Points, in no order, along strands that fork and pass close to each other.
Two points are linked if the straight distance between their rows is under 160. Some points are linked to none.
pesor: [-18  28  13  13  21 -15   2 -27 -14  -4   0 -25  -3  28  34   8  19  33
 -13  26  31  22   7  11  25  10  48 -18  -6  14 -24 -13  27  -4 -29  24
 -14   9  -9  19 -10  -2  33 -52 -37 -12   1 -40]
mugeb: [-28   1 -31  -8 -46 -12  -8 -31 -18   6 -21  36   1 -23 -12  -7   7   0
 -18   1 -46  10  27 -35 -39 -17   1 -40 -49  -1 -36 -44  33 -14  -7  27
  11  17 -10   4  -8  16  39  -3  50 -24  19  12]
dulu: [ 14 -30  40 -12  23  55 -16  34 -14  -5 -12   2 -11 -46   7  23 -33  53
  -9   9  -7 -10  13  52 -16  27  39 -12  21   3   3 -18  16  48 -15  -8
  12   5  62 -27  14 -11 -20  22  -8  24 -12  -9]
Zigib: [ -8  -3 -21   1 -38 -33  -2 -32 -17  -7 -44 -42  -1 -45  20  52 -62  29
  10  33   7 -40  19  45  16  40   0  -6  19  19  10 -50   6  17   0  13
 -24  -7  29  13 -17 -16   4   0  -5   0 -13  15]
dodod: [-14 -18  15 -11 -29   5   8 -23  -3  17 -17 -11   9 -51  19  42 -54  16
 -21  15 -31 -20  35   8 -11   2   7  -8  -4  14 -17 -42  37  -4  -3  25
 -21  -8  38 -16 -31 -32  33   5  23 -13 -12  23]
Veven: [  3 -15  10 -21  11 -30 -26   3 -29 -33   3  15  14  18  -8 -42  35  30
   3  -2   2 -11  16 -19 -13 -24  54 -20 -53 -10 -37  21  78  20 -36  10
  -3  49 -26  -2  15  51  20  27  25  13   8 -21]
sego: [ 23   3  -7  16  38  15  23  15  48  29  24 -25   1   9   0  15  23   6
   5   3 -14   0  -4 -26  14 -11 -16  27  32 -14   4  47  27  -1  -4  14
  29  -1   7  16 -37   8 -21 -48 -33   4  31 -39]
Mul: [-52  -2  -3 -27 -19  20   4 -47  -3  24  29  14   1  26  18  12  -6 -64
 -15 -23  32 -12  53  -2 -19 -24  14  29  -9 -28  32  19  -2   2 -15  -2
  15 -26  20 -45 -21  19  -7  53  19  -1  -2  18]
tok: [-15  -2  11   9 -40  -5   1  38 -14  49 -17  35  15 -33  25  80 -46   7
  21  16  18 -45   2  36 -21  29 -31  44  55   7   4 -18   0   2  -3  15
  -2  -6   1  -8  -1  -3 -42  -2  14  -4 -24   9]
livam: [-14  -7   9  35  19   1 -14  16  -2 -15 -37 -37   1 -16   0  11  -7  50
  29  42 -15  28   8  32  16  38  -5 -49   4  31   3 -40 -21  -2  13   1
  -9  -4  20   6  -8 -28  66 -28 -31   1 -54  20]
Dapak: [-35  36 -24   6  34  51  15  -3 -10 -26 -13 -16  11   6  45   6  36 -11
 -20  18  21  25  20  12  21 -11  33 -15 -46 -22  13  14  35 -13  28 -64
 -19  -6 -14  -6  -8   1  12   6  10  29 -20  -7]
zemen: [-13  19  -2 -18 -33 -38   2 -56  -2  45  -3   6  56   6  36  -5   1 -16
  11  -9  13  18  22   3   8 -19 -15   8  20   6  -7  -5   5  -6 -24  56
   0 -26 -12  -6 -41  31  29  -5  25 -24  29  21]
roto: [ 13  14 -25  18   5 -13  19 -36  27 -21 -40 -17 -57 -25  -7  -2 -34  45
  11  13   3   6  40  40  18  20 -32 -22  39 -28  11 -52 -10  25  11  -3
   5  -2  43  72 -23 -21 -37 -29 -17   2  13 -43]
rede: [ 20 -25  52 -46  15  23 -47  28   5  19  42 -18  -1  -3 -40 -17  -5  39
  -6  -7 -25 -20 -11 -45 -23 -36 -13  -8 -35  30  -9   1  44  19 -16  21
 -23  30 -12 -21 -10  27   5  12  15   0 -13 -11]
zemo: [ 13 -27  22  -9 -25  33   1  38   3  32 -23  67  46 -27   9  55 -35  52
   0 -14  -1 -12  18  38 -28  -1  -9  55  31  -2  -6 -21   0 -13 -21  12
  20 -26  18 -49  15  26 -39  32  15  14 -19  15]
mesu: [-63 -39 -39 -23 -20  36  13 -51 -13  77   9  18   5  -6  35  26   1 -38
 -31   9   8 -28  48   2 -18 -10  13   4  -6  -9  17 -24  15  13 -33   1
  10  -9   7 -21 -18  31  11  46  53   3  18   7]
kugo: [ 20  -6  17  45  34  19   0  27  50  12  15  10  -5  -7  -7  22   0  20
  27  14   4  -1   0 -27  30  -8 -15  40  43  38  -9  47  -6   0 -17 -11
  20 -16  19 -23   2 -13   2 -32 -53  -6 -17 -41]
disev: [ 29 -20  -7  -6 -25   6  -9  35 -12  -5  38 -18   8  33  14 -21  21 -29
 -25  -8  26  -3 -46 -38   4  -5  -1  -2 -16  19   2  30  25  -5 -38  29
   7  21   4  19  31   5  -7 -12 -16   6  55  -7]
Zemok: [-46   3 -10  21 -59  -3  23 -13  28  -3   6 -12 -25   2  28  32   2 -55
  13 -16 -10 -57 -23  -9  15  31 -57 -18  42  -5  55   2   5  -4   0 -23
  33  -7  -9  56   7  10 -15  18  13  -7  12  10]
kug: [ 13   8   2  -8   7 -11  10  -5 -15  10  20 -32 -55 -10 -28  -2 -43   5
 -30   2 -47 -31 -33 -22 -15  30 -30 -21  22  -7  31 -18  15  18  11   1
 -18  15  20  80  13 -12 -51  10   8 -31  34 -33]
Zan: [ 19 -15  -7   0  14 -32 -11  18 -24  -7   8 -43  30   3   3 -40  -8  -6
   1   9  31  23 -44  17  -5  16 -15 -27   4 -12  44  33 -34  30  10  -4
  -9  28 -29   1  50  26 -10  41   7  -6   1   5]
Tam: [ 16  26  26   2  -4 -23 -21 -22 -21 -39  19 -37  14   0  14   6 -44  -8
 -34  -6   5   4   6  -6 -14 -10   3 -37 -15  27  11  33  16   2   1  33
  -4 -15  15   0   3  23  19   5  -9 -10  -9  25]
palar: [ -4  12 -12 -37 -20 -21  -8 -37 -25  46   1  34  33   4   2  14 -13   6
 -12 -17   1  10   8  -4  -8 -27  26   5  -1   8 -22  -3  -3 -20 -18  14
  -2 -48 -14 -43  -8   7   2  12  -2 -33  30  47]
buf: [  6   3  25  23  16 -43 -30  20 -43 -15 -25 -34  -2  -1 -28 -21  -2  49
  22  21  19  43  -1  31  23  14  -3 -42   7  18 -21 -27 -43  19  -6  15
   7  12  13   0  21 -13  40  -6 -22 -20 -26  -3]
pidu: [  3 -49  -9 -21 -53 -19 -10  -9  -5   6   9  21  -6  18   3 -52   4 -38
 -10 -46   2  14  -7  -8 -43  13  -2 -10   0 -32  -4   6 -11 -11   9  58
  -5  38  15  -6   2   6   7  21  50   5  25  19]
dit: [ 15 -28  15  -4  31  64 -24  28   0  46   8 -13  21   0 -10 -30   9  22
   8 -37 -18  24  -7  -9 -18  29  21 -27  -3  27   3  -5  39  20 -24 -15
   3 -27  50  -9  45  23  -3  19 -49   0   1 -31]
Bubal: [  8  19 -10  12  17  39   9   5  32  25  31   2   3  16 -24 -17  47   5
 -10 -11 -46  18  22 -36 -19 -11  -1 -13 -17 -14 -22  12  42  -1  13  -1
  30  -5  -5   9 -28  36   1 -22  -4   6  14 -29]
mana: [ 31  23 -11   7  -1 -47  -3   5  -8 -52   1  11 -40  17 -19  23 -10   3
  -7  21 -10  10  12 -27  27 -38  10   9 -21  -7 -34 -10 -25 -27  21  -6
 -14  12 -14  22 -27 -39  -9 -21  38   4   0  22]
Nuli: [ -4  -1 -23 -22 -50 -37 -18  -2 -24  -9  31  18  -7  27   3 -64  13 -59
  -9 -61  -2  46  11 -14 -40 -12  -1  10 -47 -35 -42  11 -32 -40  18  30
 -17  44   6  -9 -22  17 -32   6  48 -25  -2  24]
Ragem: [  0 -18 -31  31 -18 -47  17   5  17 -29 -15 -15   6  72  13 -34  38 -40
  11   0  18   7  -4 -42  21  15   5   3  -9 -41 -19   2 -11 -35   3  13
  14  42 -38  13  -1  12  23 -50  -1 -21  51   8]
pufi: [ 22  -2  -4  10  51  53  14  14   5 -48  12  19 -44 -12 -22   0 -41  35
  30  -3  16  31  11  30  15   1   0  39  41  16  14 -15 -23  -5 -38 -45
 -10 -38  19  17  -1   8 -43  -4  -9  21  26 -24]
lusup: [ -5 -18  21   7 -30  -6  -8  24  -2  23 -15   4   0 -44  12  36 -43  24
  21  -1  -2 -40 -29  59 -26  48 -67  24  66 -17  19 -32 -19  19  12  15
  -1  -2   6  30  -8  -7 -50  22  36  21 -19  23]
sunob: [-20  36  -8 -10 -14 -29   6 -34   1  73  -2 -12  38 -11  40  18  14  -2
  15  12  33   3  21  32  26  10 -32  40   3 -24  19 -14  -3  -9  -1 -12
 -30 -30 -42 -18 -34   8  -3 -16   5   5   6  -1]
Deki: [-20  17 -23  27  18   4  -7  25 -10   9  14 -31  28  -6  19 -28   7 -17
   2  29  35  33 -44  19  -3  13   2 -22   3  22  20  26 -11   7   8 -38
  -5   4 -42   1  41  -7   4  15 -16  12 -19  41]
dafe: [ 33  27  13  13   9 -65   9   7  20 -14  16 -18  27 -11  -1  -2  14  38
   4  22  20  -3  -6  11  34 -16 -54  18   3  16   0  25 -43 -11   6  25
   0   7 -43 -15 -11  13  15 -49 -25   8 -21 -34]
nevez: [-10  30   7   5   1 -21   9   1   1  15 -14 -36  27 -26  31  -9 -10   2
  -7  -9  11 -15  -6   9 -18  52 -29  26  24 -20  60  40 -20  -9  41  -7
   2 -14 -31   8  30  -3 -19 -12 -44 -30 -32 -40]
poz: [-11  37  -7  -8  19 -38  44  14 -24 -20 -25  40  -1  12  -3 -14  48 -28
 -30 -35 -12  15  20 -12  -1 -35  54  -7 -37 -35 -64   5   5   5  -8  -3
  29   5  -3 -27   7 -18  -2  -7  -8 -18  16   1]
vog: [ 20 -15  34  -2   6  49   9  -3  42 -35  -1  25  32 -12  42 -10   1 -14
  -8 -55  21  17  22  28  -9 -18  21  23 -24  -4 -10  10   6  -7  34  16
   0 -19  22 -50 -33  11   7   1  12  26 -42  -3]
nulil: [  7 -34  18 -13  17  40 -28  14  10   1   8  -1  32  13 -31 -27   4  -1
 -13 -33  -9  -1 -10 -40 -53 -12  25 -26 -40  15 -16  22  58  21 -20   4
  32   1  39 -16  60  19  22  47 -47  17 -10 -21]
Mevud: [  1   9   8 -35 -25 -19  -4 -19 -10  -1  18  24 -37 -14 -24  34 -27 -35
 -11 -14   7 -31  15 -34 -16 -46   5  16 -10 -16  -5  18 -16   8  21  -3
  -1   1  12 -10 -26 -33 -22  57  78  13  -8  56]
mebed: [-21   7  -4  39  -1  26  -3  -3  29 -25 -16 -18  -3   1  -7  34 -12  65
   5  32  -7   8   1  37  15  20 -39   4  28  34  14 -27 -17 -15   5 -11
  13  13  12  24  12   8  33 -47 -42  19 -51 -35]
gebir: [  7 -10  31  -9  32  46   1 -10  -6 -25  -5  -9  21   8  45 -16 -17  -4
   7 -12  45  12  -9  51  12  14  35  25   5   4  18  -1  -2  -6  -3  -2
 -39 -29  26 -25  -8   0  21  18 -17  20 -31   3]
pufe: [ -6  12  13 -14  -8  39  -6 -16  27  13  31  30  -7  -8  -5  50 -18 -39
   0  -5 -39 -57 -19 -34 -15 -16 -21  29   9   8  21  21  36 -22  -9 -11
  10 -23 -15 -15  -8  11  11 -20  13   7   2  28]
munu: [ -9   5 -25   7 -19   8   6  16  -5  -3 -16  19   1  -1   0   3  18  21
   8   9   0  13  -2  44  -3  21  -4  -9   4 -29 -16 -37 -21  22   4  -4
   0 -11  12  -3  -9 -14 -13  19  24  12   5  11]
rotup: [ -3  39   8 -17  30 -47 -23 -30 -36 -36   6   6  10   8   3 -26  28  23
  16   9  11  35  27  -3  23 -56  49 -14 -54  -8 -33   2  24 -36 -18 -13
 -45 -13 -33   5 -46  19  39   5  20 -15 -21  15]
nuto: [-22 -14  16 -13 -20  58  24 -39  30  15  10   6  16  -3  47  -4 -11 -38
 -27 -48  11  -8  37   4 -22 -14  -6  40 -29 -17  11  19  10 -12  29  28
  -4 -14  16 -42 -14  25  -3  13  28   2 -22  -7]
sigos: [ 20  -6 -20   5 -12 -40   4   5 -15  12 -22 -17 -50  25 -63  -7 -33 -20
  -4   0 -43  -2 -20 -24 -15  29 -19 -11  14  12  33  -8 -12 -20  26  -2
 -19   0  17  37  -5 -22 -31 -11   5 -37  26  -7]
lafi: [ 28  -1  28  34  11 -15 -36  14   4 -35  36 -40  -6   1  -8 -18   2 -30
   5 -19   5   3 -30 -35 -21 -23   2 -21 -22  52 -24  37 -11  -1  12  20
 -10  11   9   0  12 -19  21  -5 -19   1 -40  16]
rofun: [-21 -34  18  -5 -27  33  11  24   0  -2  -7  57  16   1   5   7  16 -50
  -7  -7   1 -18 -30  -2  -9 -26  46  23 -31   2 -34 -13 -15   4 -22   6
  16  23 -23 -52  28 -30  13  26  27  26  17  40]
lel: [  6 -29   4  -3  -2  24  19  19  32 -11 -26  39  -9 -12 -48  45 -18  35
 -11  41 -26 -33  20 -14  10 -19  17  18   4  10  -2  12  18  27 -19 -13
  21  29   1 -21   7 -12  22 -22  -8  28  38 -14]
mabe: [  7 -10 -46  11   1 -30  -6   2  25 -21   0 -17   1  45  -7 -42  42  -6
  14 -13 -18   9 -23 -34  15  13 -43  -9 -12 -15   3  -5 -40 -39  52  -6
  -4  14 -34  16  -5  24  10 -77  -5  -5   1 -18]
muk: [ -2 -14 -13  14 -32 -11  10  11   5   1 -47  -4 -59   7 -31   3 -21 -15
  -3  -4 -37 -20  -8 -11  10  15 -47 -11  27  -5  15 -41 -31  -7  34   0
 -14  29  -2  33   4 -57  -4 -45  26  21  16   5]
zoto: [ 54   5  -8   0  34 -49   2  20 -16 -17  22 -14   4 -11 -18 -74   6   7
  13  11  23  22 -20   9   5  -7 -29  -3   9 -35  43  30 -48  11  29 -17
   1  27 -19  24  -2 -19 -53  58  28 -20  -3  12]
lera: [  3   1  37  31  54  48 -22  57  24  20   6 -12 -19 -14  -8   2  10  42
  40  29  18  28 -31  18  34  14 -21  20  33  62 -37  -2 -15   9 -28 -11
   8 -23   7 -11  16  -9 -19 -17 -57   9 -49 -38]
bom: [-13  -2 -16  -2  -1  -4  -9   7 -48 -13 -26 -17  12  38  12 -33  22  -9
 -15  -4 -20  18 -11 -12 -12  19  32 -49 -43  -5  -9  -6  25 -14 -15  -5
 -10  10   2  -4  61  -1  41  -6  -9 -22   3   3]
tubi: [ -2  28  11  12   5 -49  12 -17  -7 -48 -13  44 -36   6 -26   9  -6 -42
  -6   1   8   6  41 -38 -10 -29  18  18 -26  -3 -35  28 -22  -7  35 -14
  -6  -7   6 -11 -28 -39   4  30  46   4 -16  59]
Ladag: [ 10  -6  37  -6  36  18 -30  40 -10  -2   0 -26 -12   2 -43 -23  14  76
  32  19   1  19 -28  36  40  10 -21 -21  14  38 -39 -39 -41  11 -12  14
 -11  -3  -2  11  12  -5  -9  17 -21  -1 -54 -37]
niv: [-16  22 -13   6 -27 -30  40   5  14  14 -53 -28 -23  -5  14  33 -16  -9
  -4   5   0 -30  11  -2  -1  56 -32  26  20   8  48  -8 -55 -12  33 -31
   2 -11 -24   8   1 -37 -19 -25 -59 -30 -35 -24]
dak: [  4  -2   0  -8 -34   1  -5   2  14  25  42  -9  -7  29   8 -31   9 -63
 -28 -40  10 -22 -18 -29 -31  -4 -29  22 -11 -12   6  36  18  -5   4  27
   2  32   8   2  15  11 -46  -4   1   1  37  17]
mumir: [-10   0 -14  32  -3 -31  31  -6  19   5 -17 -12   0  52  27  30  36  -9
 -16  24 -11 -12  -2 -22  26   8  30 -20   3  -7 -33 -17  11  -8   4  37
  11  40 -14  10  -8   0  36 -81 -44  -9  34 -13]
Tive: [  7 -13 -20  -1  27  69   9   0  19 -43  -2  28  -3  16 -36 -18 -36  20
  36  -6  -4  27   9  25 -19   9  -8   8  24  17  19 -34 -10 -18  -8 -59
 -11 -46  44   1   8  22 -19  43  -1  32  -3   8]
koti: [-43 -31  17  10 -41  12  11  15  -5  10 -16  25  -5  18  56  33  -6 -65
 -13   6  16 -27  -9  20   3  -2  19   5  -6 -18 -12 -50 -17  13   6  17
  -3  24 -27 -47   5 -26  28  -7  40  19  17  25]
konaz: [-12 -19  25 -23  -2  27 -30   7  -7  -1   0  18  34  -9  31 -34  25   4
 -11 -21   2 -26 -12 -25 -30 -32  48 -14 -43   0  -7  28  72  17 -41   6
  -6  20 -15 -36  42  32  35  17   2  42   9 -36]
lino: [ 15  42  14  -2  34 -36  22 -29  -7  49  17 -35  24 -41  42 -17 -13  18
  23  25  46  -5   2  27  -1  37 -33  22  29 -18  42  17 -15  14  16  -2
 -17 -17 -48   6 -20 -18 -19  -7 -25 -24 -26 -30]
Lebo: [ 11  27  33  18   6 -15 -17  18  10  16  34 -59 -18  16 -19 -20   8 -24
  -6 -10 -36  -7 -36 -43  -4  -5 -45 -16  -1  39  22  36  -1 -24  12   1
 -16  14 -22  17  32 -10   4 -44 -37 -16 -34  -8]
dapo: [ 55  -6  -3   7   7 -23   3   3  -5 -24  23  -7  34  38   8 -34  12 -13
  -1 -27  44  48 -18 -17   9  -9  18  12  -2  16 -19  17  -6 -14 -42  17
  15  -4  18   5  16  20 -29   8 -64 -24  40  -7]
lik: [  4  -4 -12  14  13  33   2   9  19 -36 -25  16 -13   7 -33  48  -8  57
 -18  26 -27 -13  25  12  14 -18   9 -13  10  25 -21 -12   2   0   1  -4
  22  36  35  -3   0   5  20 -45 -21  22 -19 -43]
zes: [  3 -15  36  -6  27 -26 -24  14 -26 -41 -22  26  -9 -15 -19 -30  14  29
   1  10 -18  -3  14 -17 -19 -24  49 -45 -42 -13 -34  -1  47  29 -10  32
   7  32   2   4   0 -31  50  24  42  18 -10  -3]
miku: [ -4  29 -19  10   2 -32 -14  30   4  17  13 -44 -13  29 -15 -15  28 -11
   6   3 -30 -17 -26 -46  19   1 -33  -1 -36  19  44  31 -11 -18  31 -18
  -8  50 -42   0  17  25   6 -53 -21 -17  15 -10]
Megut: [  3 -35  21 -10  14  65  -2  36  -8 -25  -3  69  -1  -4 -14  22  -9 -27
  -1  -4   8 -10 -45  18   0  -8  44  27   0  16  -9  -7 -22   5  15 -23
 -32  14  -5 -45  14 -36 -10  15  34  30  -8  24]
nenu: [-10  14 -29  13 -26   1  16 -37  -1  13 -45 -25   5 -48   9  32 -45  42
  -7  23  -9  14  44  64  24  53 -23 -15  13  -7  11 -49 -14  30  18   6
   6 -16  62  41 -16 -18 -13 -18 -17 -14  15 -29]
nizi: [-30  32 -31   4  10   4  35 -20  -9   9  -5 -28 -10  17  15  16  -1  -8
 -35  28   2   5  46   2  19   2  34   0 -25 -16  25  38  23  13  23 -38
 -19 -15 -11  22  22  -7 -29  16   5 -17  21 -25]
fif: [-13  29  -5 -54   7 -25 -27 -31 -36   4  11  28  33 -19 -28  -3   2  24
   6   1  -2 -11  15  -3 -12 -51  45 -19 -42   6  -2  -2  25 -15 -11 -15
 -31 -18 -28 -43 -11  20  29  41  22 -22  12  45]
gake: [ 35 -17  16   6   8 -33 -24   8 -26 -16 -22 -28  11 -17  17 -55 -16  22
  15  15  40  19 -28  32  12  35   4 -34  13 -24  22   4 -34  44  -7  27
   9  17  14  -1  36 -36  14  24 -38   3  10  12]
Zat: [-34  17 -48   1 -48 -45  37 -25   2   8 -34 -19  -8   6 -10  45 -22 -13
   1  21   3 -24  30  -2  27  17 -20  16 -10  13  37 -32 -63   3  17 -42
 -16 -36 -13  -6   3 -27   0   8   0 -39  -1   8]
fur: [ 14 -19   7 -19 -10  56 -11   5  13  10  29  42   6 -26 -18  71 -20  18
  -8  28 -10 -51 -17 -25  -2 -18  14  23  25  26   7  17  24   9 -27 -31
  12   3  -1 -27  28  19   0  -6  -9  17  21   2]
dul: [-37  23 -44 -10 -10  -4  42  -1  11   8  -4  -1 -20  17 -19  53 -16 -29
 -12  27 -13 -36  15 -38  42  -1  17  19 -16   5  36  24 -13 -29  10 -45
 -25 -23  -9  11   6 -11 -12 -13   0 -38  38  -6]
Kapen: [ 11 -19  21 -34  -4  12  -1 -10 -18  45   3   0   4 -48  12  41 -36  42
 -43  -8 -30 -26  34  15 -46  14  46 -12  12 -12 -12 -14  33  15  -3  11
  13 -17  55 -19  13 -15   1  34  -4   5   2   0]
buge: [ 38  -1  -3   9  39  -7  22  -7  22 -38  24   8 -10 -19  -6 -45  -8   6
  40  12  32   5 -18  19  24 -15 -24  40  34 -32  38  24 -42   2  37 -14
  -6 -10 -14  23  -9  -1 -38  35  31  21   2  -3]
suk: [ 28  -5  11   7  32 -19  -3 -13   0 -32  -2 -49 -52 -22 -15 -26 -34  37
  -4   8 -17  -2  -5   5  16  30 -45 -17  26 -21  40 -21   4   3   5  40
 -14  15  25  74  -7 -26 -20 -35 -17  -2  -1 -68]
Duni: [ 35   5 -27  37  -1  -8  10 -14 -16 -43 -19 -10  23  46   4 -24  13 -16
  23 -32  29  46   9  18  17  -1  21 -26   4   5 -17   8  -5 -24 -39  -3
  41 -32  26  20  10  30  26   4 -43 -17  19  28]
Vapi: [  9 -21  28 -27  39  11 -38  56  -7 -16  32  17  -2  12 -18 -26  57  -7
  14  -1  20  15 -63  -9  47 -39  45  12 -27  14 -20  17 -24  -3 -21   3
 -32   9 -31  -7   0 -14   4 -11 -10  11   7 -13]
terub: [-23 -10  -4   2 -37  35  -3 -35  -5  -7 -26  27 -10 -27   8  15 -24  -8
 -42   2 -33 -15  17  -7 -25  -3  21 -35 -21  31 -32 -34  18 -24  -3  40
  22  20  -2   4   5 -16  63 -14  33  -2  -9  15]
Zeped: [ -3  28  15 -14 -24  -2  -6 -46  30 -16  18  -4   5   6  12  19 -36 -23
   2 -38  -3 -36  -2 -24 -17 -23  -7  14   5  32  30  56  38 -12 -34   9
  19 -42   0  -8 -18  40  21   5 -10 -13  -8  36]
muko: [ -7  19  -8 -10  16  29  19   3  -5  67  39  24 -29 -10 -16   5  -6 -25
 -10 -13  -5  11 -12   7   0  30 -51  50  36 -28  19 -29 -22   2  -5 -20
  -9 -46   4  22  -9  11 -62  20   9  -8  29  -5]
ded: [ 32  -6  35 -17   9 -24 -30  12  10  -8  34  20 -10 -23 -56  -1   4  40
   6  11 -32 -13  -3 -25 -33 -54   1 -18 -35   3 -27  18  35  34  30  14
   4  39 -18  -8 -26   4  18  17  42  19 -30  22]
kazu: [ 14  13   3  20   8  -3  -1 -18  37 -71  -8 -12 -46  -3  28 -15  25 -34
   9 -27  33 -13 -31  18  21  34 -34  11  13 -31  18   0 -58  -7  62 -27
  25  14 -41  45  -1 -27 -21 -23 -26  15 -45 -15]
Besa: [  3  16 -43  -1 -14  -6  18  -2  11  36  -3   6  18 -15 -41  -4  56  43
  -7  15 -51   3  37 -31 -26 -16  17 -41 -19  -5 -34 -25  49  18  -3  25
  19  14   1   8 -25   5   3 -18   2 -21  27 -13]
Fofa: [-59 -37  -9  -6 -42  16  11  -1 -13  74 -16  17  13 -17  32  49  11 -38
 -16  19  -3 -35  18  23  -6  16  12  -1  33   0  -1 -34   3  22 -31  16
  23   3  -2 -38  -5 -13  17  37  22   2  11  50]
bag: [-12   7  -9  16  11   4   6 -34  27   4  -9 -13  12 -36  -1  48 -41   4
  20  38 -13 -27  13   0  19  27 -22  20  70  21  47  31  30 -10 -21 -45
  -3 -50  18  15 -23  20   4  18 -18 -14   5   5]
Rugu: [ -4 -23 -17   0 -18 -29   7  20   9  43   3  15 -42  10 -17  20  23 -54
  25  -5 -27  -3 -22 -30   8  14 -41   6  24 -37  -5 -19 -23  10  17  12
  18  28   3  12 -37 -52 -12 -22  48  28  28  45]
tived: [ 10 -33  19  -5  12  51  19  22   2  -9 -40  28  37 -42   7  22 -17  55
   8  12  18  -1  34  65  -2  -1   8  27  14   4   2   9  -1  37 -24 -25
  33 -11  16 -42  33  24 -29  22 -29  20 -11 -22]
matil: [ 30  -1 -11  12  18  24  26  12  33 -46   8  19 -37 -16 -16  -9 -17   2
  20  -5  32   7 -26  31  13   3 -30  52  53  -7  29  22 -33   0 -14 -19
  22  -4 -19  25  20  -9 -52   7  -5  25   8 -28]
kodo: [ 10  36  -7  -7  43 -42  -6  13 -46 -31  -8  12 -20  -2 -50  -7  19  50
  10  45 -12  41  14 -14  19 -35  37 -10 -27  14 -36 -17  -4 -23  11 -40
 -40 -15 -20  20  -5 -21  -3  12  15  -8 -22   6]
fak: [ -8   0  25  -5  12  20   7 -30  -8   6  -4 -39   1  44  57   2 -13 -23
 -15  -6  45  14 -17  21  17  25  32   5  18 -21   7  -9  20   6  -6  13
 -15 -14   1  17 -21   1   7 -28 -28  14  13 -22]
siz: [-32 -18 -34  12 -41 -28  14 -37  -1  32   5  -7 -31  24  13  24  14 -73
   5  -9  -7 -18  -1 -25  13  26 -30  -9  24 -26  18 -21 -11  26 -27  14
  22  -5   5  27 -32   8   0  19  47   2  45  30]
zubeg: [-10  25 -19 -32 -10  -6  -7  16 -56   7  29  47  10  21  -7 -36  71 -31
   6 -42  -2  32 -27  13   0 -17  35  -3 -33 -29 -51 -18 -14 -14  -2 -15
 -14 -18 -11 -30   6 -10 -13   3  -4 -21   7   6]
vumu: [  5 -22  12 -12  19  48 -16  29 -12  64   7  20  59   0  10 -26  14  16
  29 -39 -13  30 -42   4 -24  -5  -2  16 -10  19   2  -4   1  -6 -17  11
 -23 -25   6 -46  29  27 -21   6 -24   9  -7  -5]
beseb: [ -7  13  -3 -10   4 -11 -28  14 -20 -13   7  16  19  19   2 -66  67 -18
   8 -47  -8  47 -19  -3 -30 -28  32 -18 -35 -31 -49  18 -27 -31  43  -1
 -28   7  -9  -2 -19   2 -24   9  29  -8 -10  30]
bolo: [  9 -15 -33  21 -22 -17   8 -11   7 -59 -12  25  -1  53   7 -32  40 -44
   3 -13  35  27 -22   1  26  -4  -4 -27   5 -28 -33  -1  -3 -22 -22 -13
  42  19 -10  40   8  41  14  -3   9  13  19  29]
luti: [ 22 -15  32  -4  36  31 -27  -2  37  22  35 -33   3  25 -36 -40  13  33
   4  11 -29  -7  30 -65  -8 -34 -24 -25 -20  40 -14  29  48  18  -4  18
  18   9  10   9 -16  42  24   2 -20 -18  -2 -44]
Loz: [-13  41 -24  16  25  -4  10  -1  27 -15  15 -23  31 -18  19   0  37 -18
   0  27  12  36   8  13   9  -5  -7 -14 -12  -4   0  37 -13  -6  44 -50
   8 -10 -32  -4 -11  10  23  -4  -8  18 -44  17]

A fork is a point with three links. Follow the links from the first point to the second and name the forks in between, in order.
nevez / lafi: Zan, buf
tok / lik: dodod, Bubal, buf
poz / Zeped: Ragem
tived / muk: dodod
mebed / Veven: buf, Bubal
Veven / matil: Bubal, buf, Zan
mesu / buge: Ragem, buf, Zan
zemo / rede: dodod, Bubal
lera / suk: Bubal, dodod
dak / Zan: Ragem, buf

A fork is a point with three links, a tip a point with one. Leave the first point through the second and follow the links. Name the first fork or tip that comes.
Lebo / lafi: buf
Duni / dapo: poz
siz / Rugu: dodod
nevez / lino: Mevud
pesor / fak: Megut
lik / lel: Ragem
Mevud / tubi: Zan
